Points, in no order, along strands that fork, close into loops and pass close to each other.
In the rows, 128 means zero.
Two points are linked if the straight distance between their rows is under 132. Some points are linked to none.
K_319: [105  97 108 137 132  86 141 132 104  68 118  83 138 109 127  91 117 137
 145 136 131 134 171 109 113  98]
K_777: [106 111  89 123 163 135  73 116 159 133 129 105 165  96 125 115  93 181
 158 108 138  78 172 116 139  92]
K_811: [144 116 148 160 126 154  97 148 119 148 153 130  74 102  77 139 103 174
  82 141 128 143  86  52 162 122]
K_378: [143 165 151 161  70 121 103 152 132 159 125 105 137 146 173 120 158  91
 114  94 125  81 170 175 112 104]
K_962: [ 76 141 119 119  49 133 163 109 129 132 121  59 139 147 168 101 118  61
 123 118 119 127 162 192 117  92]
K_135: [122 163 148 125 145 146 147 136 123 130 161 167  89  78 128 102  78 143
  66 160 156  79  71 115 139 100]
K_711: [147 109 174 144 142  96 115 161 132 129 151  98 127 107 152 103 164 143
 146 144 127 144 140 132  49 112]
K_336: [144 153  51 132 170 110 119  70 114 122 184 104 160 147 131 129 117 104
 122 196 123 157 119 171 118 112]
K_773: [156  99 149 139 135 119  71 172 133 153 139 139  61 153  89 162 104 123
  98 139 133 163 101  83 171 159]
K_131: [122 129 118 166  91  96 124 109  84  96 150  98 114 127 106 104 112 117
 102 144 157 120 142 127 119 101]
K_323: [146 142  53 117 143 155 118  93 134 138  93  98 184 164 164 121 174 138
 196 149  96 161 156 186 136 141]
K_946: [139 154 110 143 124  70 123 155 130 104 106 129 174 118 148 116 114  41
 137  83 126 119 206 177 103  97]
K_411: [114 172 168 146 173 119 134 142 124 168 132 155 169  94 125 118 154 127
 116 108 147  95 122 100  67 121]
K_313: [195 125 106 139  85 166 135 141  94  72 101 125 102 102 157 109 132 154
 150 138 120 147 116 106 176 146]
K_758: [125 140 146 152  74 102 108  91 132 195 138  61 112 116  75 150 149 132
  98 104 117 147 164 118  93  85]
K_198: [108  89 133  93 157 113 125 189 121 123 146 207 103 145 121 138 108  80
 146 146 108 187  89  99 153 177]
K_992: [113 137 136 143  57 129 128 144 126 107  85  88 131 156 208 118 148 108
 138 108 113 109 175 183 132 117]
K_225: [142 186 156 153 123 122  72 129 149 170 127 150 151 132 143 123 128  94
  81  78 165  77 154 152 110  83]
K_649: [135 149 130  67  87 148 174  85 160 122 148 111  48  88 130  89 142 177
 137 179  98 129 109 155  94 119]
K_880: [124 122 142  72 146 156 148 132 187 116 134 177 142  79 134 116 115 141
 195 113 137 120 110 132 114 128]
K_93: [155 139 138 154  81 165 128  81 136 165 158  95 110 174 143 140 150  90
 129 125 147 142 112 157 137 141]
K_159: [ 84 182 166 165 156 132  84 122 139 189 124 144 155 138 156 145 116 130
  54 106 153  75 141 135 142 106]
K_250: [131  92 153 111 113 146 166 104 157 133 153  90  83 106 126 145 160 171
 158 159 114 153 100 134 101 127]
K_791: [102 166  91 118 130  93 158  82 104 145 178 162 149  96 104 116  87  40
 108 143 146 117 133 144 104 125]
K_184: [106 104 117 144 157 110 163 138  85  94 126 107 150 114 103  99 123 168
 121 155 114 140 114  77 110 136]
K_170: [117 155 138  85  80 134 193  93 128 125 128 102 100  81 121  83 131 128
 129 156  95 101 108 156  66 114]
K_617: [119 129 130 157  70  96 111  90 106 135 164  87  78  89  93 115 113 142
  80 133 147 133 132 111 100  82]
K_33: [147 140  92 111 144 146 118  81 112 163 140 122 154 110  95 108 168 149
 196 148 138 145 127 123  86 138]
K_914: [156 123 131 136 146 131 118 145 128 135 127 113 157 103 122 111 180 160
 205 129 136 150 142 111  68 136]
K_849: [193 153  85 150 166  79 172 145 108  49 147 123 148 113 132 128 128 110
 113 183  88 158 104 128 127 120]
K_988: [103 118 205  93 125 112 188 153 147 110 146 163  44 133 178 132 146 139
  89 160 113 122  98 144 115 146]
K_458: [139 114 118 158  71 134 130  66 127 172 124  79 118  91  70 143 145 166
 148 109 130 120 140  76 114 129]
K_798: [135 114 136 143 163 197 172 149 123 105 123 164 161 151 144 129 140 109
 162 115 151 136  68 103 153 151]
K_282: [189 144  49 147 171 110 128 101  99  81 139 127 174 160 131 133 131 133
 137 169 102 188 126 150 140 131]
K_497: [105  76 135  90  96  98 173 152 178  80 115 122 134  80 140 128 108 115
 195  87 117 133 170 129 110 105]
K_809: [ 86  97 116 135 112 132  48 104 117 172  87 102 121 155  54 147 140 190
 101 110 163 139 162 113 151 126]
K_252: [126 119 122 129  88 129 151  84 100 157 102 106 101  74  73 141 113 186
 136 110 104  89 143  60 150 141]
K_359: [151 157  70 112 128 147 107  90  99 149 122  75 175 139 130  89 165 137
 192 151 122 181 155 185  78 113]
K_648: [123 170 136 136 191  86 147 132 108 136 157 159 160  80 111 134 110 113
  96 144 126  83 105 106 100 115]
K_817: [140 128 156 128 143 146  79 166  86 163 107 150  84 171 123 145 119 112
 114 139 142 141 116 106 172 169]
K_965: [112 147  57 126 124 109 150  53 134 109 168  96 140 137 135 134  94 104
 100 182 109 121 107 175 148 100]
K_241: [105  99 130 117 137 137 100 137 112 120 117 119 121 162 146 131 130 152
 129 154 122 124 139 125 157 157]
K_428: [ 59  90 143 130 170 185 144 174 134 127 114 155 162 161 129 100  99 130
 132 135 150 118  81  82 154 133]
K_839: [140 109 136 144 167 120  67 182 101 114 121 151 151 174 114  98 149 159
 107 126 183 154 137 142  93 108]
K_790: [ 88 134 114 105  75 141 185 104 150 142 115  54 116 124 142 103 134 117
 129 118  98  97 150 169  99 102]
K_603: [110 107 153  78 106 134 145 127 196 123 170 151 126  96 145 128 118 105
 173  97 142 136 130 163 103 114]
K_526: [133  87  90 118 138 149  76 178 155  73  88 162 142 184 165 149 112 110
 151 130  91 196 135 143 196 152]
K_123: [139 113 163 112 110 100 169 169 106 112 120 151  84  85 102 125 110 140
 111 117 102 114 127  73 138 149]
K_557: [ 82 112 150 150 179 188  92 166 139 159  97 146 153 168 120 134 126 141
 111 112 156  92  87  83 163 152]
K_77: [114 121 151 108 118 124 130 154  88 162  77 143  88  65  84 133 106 161
 124 105 110  96 130  41 149 165]
K_859: [157 132 102 115 129 151 171  80 147  99 186 156 125 114 112 148 109  95
 140 147 146 165  55 126 153 133]
K_651: [139 175 148 164 161 161 110 148 117 151 139 138 108  71 126 127 110 195
  55 143 119  99  93  79 163 104]
K_259: [ 68 148 136 106 139 108 128 135 126 136 169 178 100 119 159 107  87 132
  70 167 140  73 120 157 120 120]
K_296: [132  94 131 155 155 112 121 100 123 165 112  90 107 195  79 196 178 170
 103 132 117 161 116 110 149 153]
K_504: [137 142 141 152  98 182  71  80 117 173 144 105 103 171 138 132 149 131
 120 132 176 122 117 154 149 122]
K_749: [117 157 118  68 120 145 195  85  80 151  75 147  99 137 144 125 155 143
 144 152 120 119 110 149 141 199]
K_529: [124 128 171 100 114  95 166 153 129 116 117 115  83 132 190 139 169 150
 125 163  84 133 141 159 105 137]
K_422: [121 124 152  66 105 150 140 160 138 118  71 167 117 115 176 141 165 116
 203 108  90 149 142 158 132 184]
K_728: [160 143 100 137 121 155 127  87 162 158 130  88 166 180 149 149 158 102
 159 117 109 122 150 174 139 128]
K_598: [189 131 152 169 146  91 109 152 119 107 149 128 141 151 124 115 157 116
 107 134 143 156 130 142  83 100]
K_937: [ 94 123 173 125  82 151 189 148 119 122  60 131 111 121 166 112 157 140
 147  96 117  57 159 122 128 173]
K_404: [166 138 125 102  76 110 149 138 124  79 110 144 110  97 156 158  97  93
 167  81 101 153 147 123 169 149]
K_807: [ 79 157 118 119 118  99 160 107 124 161 162 120 155 127 119 119  86  50
 103 122 129  87 135 169  87 108]
K_143: [121  93 151 138 141  89 130 167 126 114 118  89  98 171 158 161 156 163
 110 139  94 134 154 119 152 152]
K_268: [120 180 138 150 114 112  91 118 152 161 165 124 167  96 114  99 111  71
 102 101 142  79 135 158  90  71]
K_53: [152 168  94 144 179  79 147 126  89  64 151 150 182 110 121 107 118  84
 114 163 114 122 115 138 102 109]
K_578: [ 94 124 106 123 186 106  58 147 138 126 141 144 178 140 134  99  92 136
 148 130 161  97 175 152 115 103]
K_952: [150  87 123 104 162 149 108 199 159  92 100 177 124 146 150 136  84  88
 136 147  95 168 105 118 192 173]
K_155: [135 107  90 120 190 139  43 152 112 110 137 161 179 168  95 100 101 144
 126 129 195 142 158 155 130 111]
K_425: [127  94 112  74  92 120 149 143 143 101  80 143 133  97 152 146 147 118
 212  84  92 158 170 128 135 162]
K_177: [ 93 152 161 161 182 178  62 143 159 201 120 160 158 170 126 155 128 156
  80 111 159  89 105 127 164 125]
K_397: [136 165 104 109 127 129 181  81 130 111 150 184 140  99 132 148  80  59
 132 107 146 125  75 136 137 137]
K_301: [136  89 140 128 109 136 165  92 145 102 175 125 104 132 117 150 129 109
 147 152 130 175  79 106 131 139]
K_328: [159 154  92 136 109 138 141  62 135 126 155  81 100 100 120 128 110 151
  92 173 124  85 109 134 145 103]
K_567: [148  70 134 154 157  93 109 125 141 138 145  97 125 207  73 171 150 162
  76 113 156 187 127 137 109 101]
K_532: [120 130 153 113 157 161 197 124 120 132  95 163 148 131 129 142 151 105
 189 101 137 125  81  96 108 183]
K_112: [121  98 114 153 149 121  92 111 109 171  84 113 113 181  53 162 141 194
  62 128 135 168 137  92 164 147]
K_193: [119 109 113 142 112 167  46  84 118 161 117 116 126 173  92 123 144 160
 116 120 182 124 150 146 139 120]
K_708: [139 118 184 150  86 151 158 171 133 111  93 126 124 118 151 117 147 132
 146  64 133  80 153 101 121 146]
K_110: [133 167 123 171 129 140 104 101 124 133 140 110 127  89 125 142 126 189
  58 153 113  74 115 105 146 101]
K_148: [156 108  74 109 116 140  36 137 146  81 104 162 157 165 147 144 111 112
 172  91 145 186 153 151 197 122]
K_996: [139 119 154  67 150 139 134 179 141 112 116 189 118  93 155 119 137 135
 181 119 127 145 112 130 126 163]
K_568: [ 91  82 131 112 138  90 163 176 109 121 129 174 116 133  96 128  82  94
 122 129 106 155 134  81 149 161]
K_740: [137 153 169 181 137 130 151 175 114 130 102 135 143 128 138 127 163 133
 116  92 129  93 132  78 120 140]
K_484: [166  93 142 173 172  93 138 150 171 111 171 117 141 177 105 153 147 116
 115 100 143 170 126 131  92 100]
K_146: [140 123 133  97 101 117 159 146 181  79 100 154 125 129 173 173  96  94
 136  78  84 117 139 140 184 139]

A fork is a point with three links, a tip a point with one. Leave the first point through the second and follow the links. Name the first fork or tip that comes.
K_323, K_728 | K_598
K_77, K_123 | K_148
K_328, K_965 | K_937
K_301, K_859 | K_225

How many points has the smallest loop of links through each point below? Write none if it is on no loop.
K_33 | 15
K_250 | 14
K_880 | 6

Name the points in between on the shortest way along the links from the first point to the second, in order.
K_252, K_526 | K_77, K_123, K_568, K_198, K_952
K_568, K_131 | K_123, K_77, K_252, K_458, K_758, K_617
K_817, K_53 | K_773, K_811, K_651, K_110, K_328, K_965, K_336, K_282, K_849
K_112, K_155 | K_296, K_567, K_484, K_598, K_839
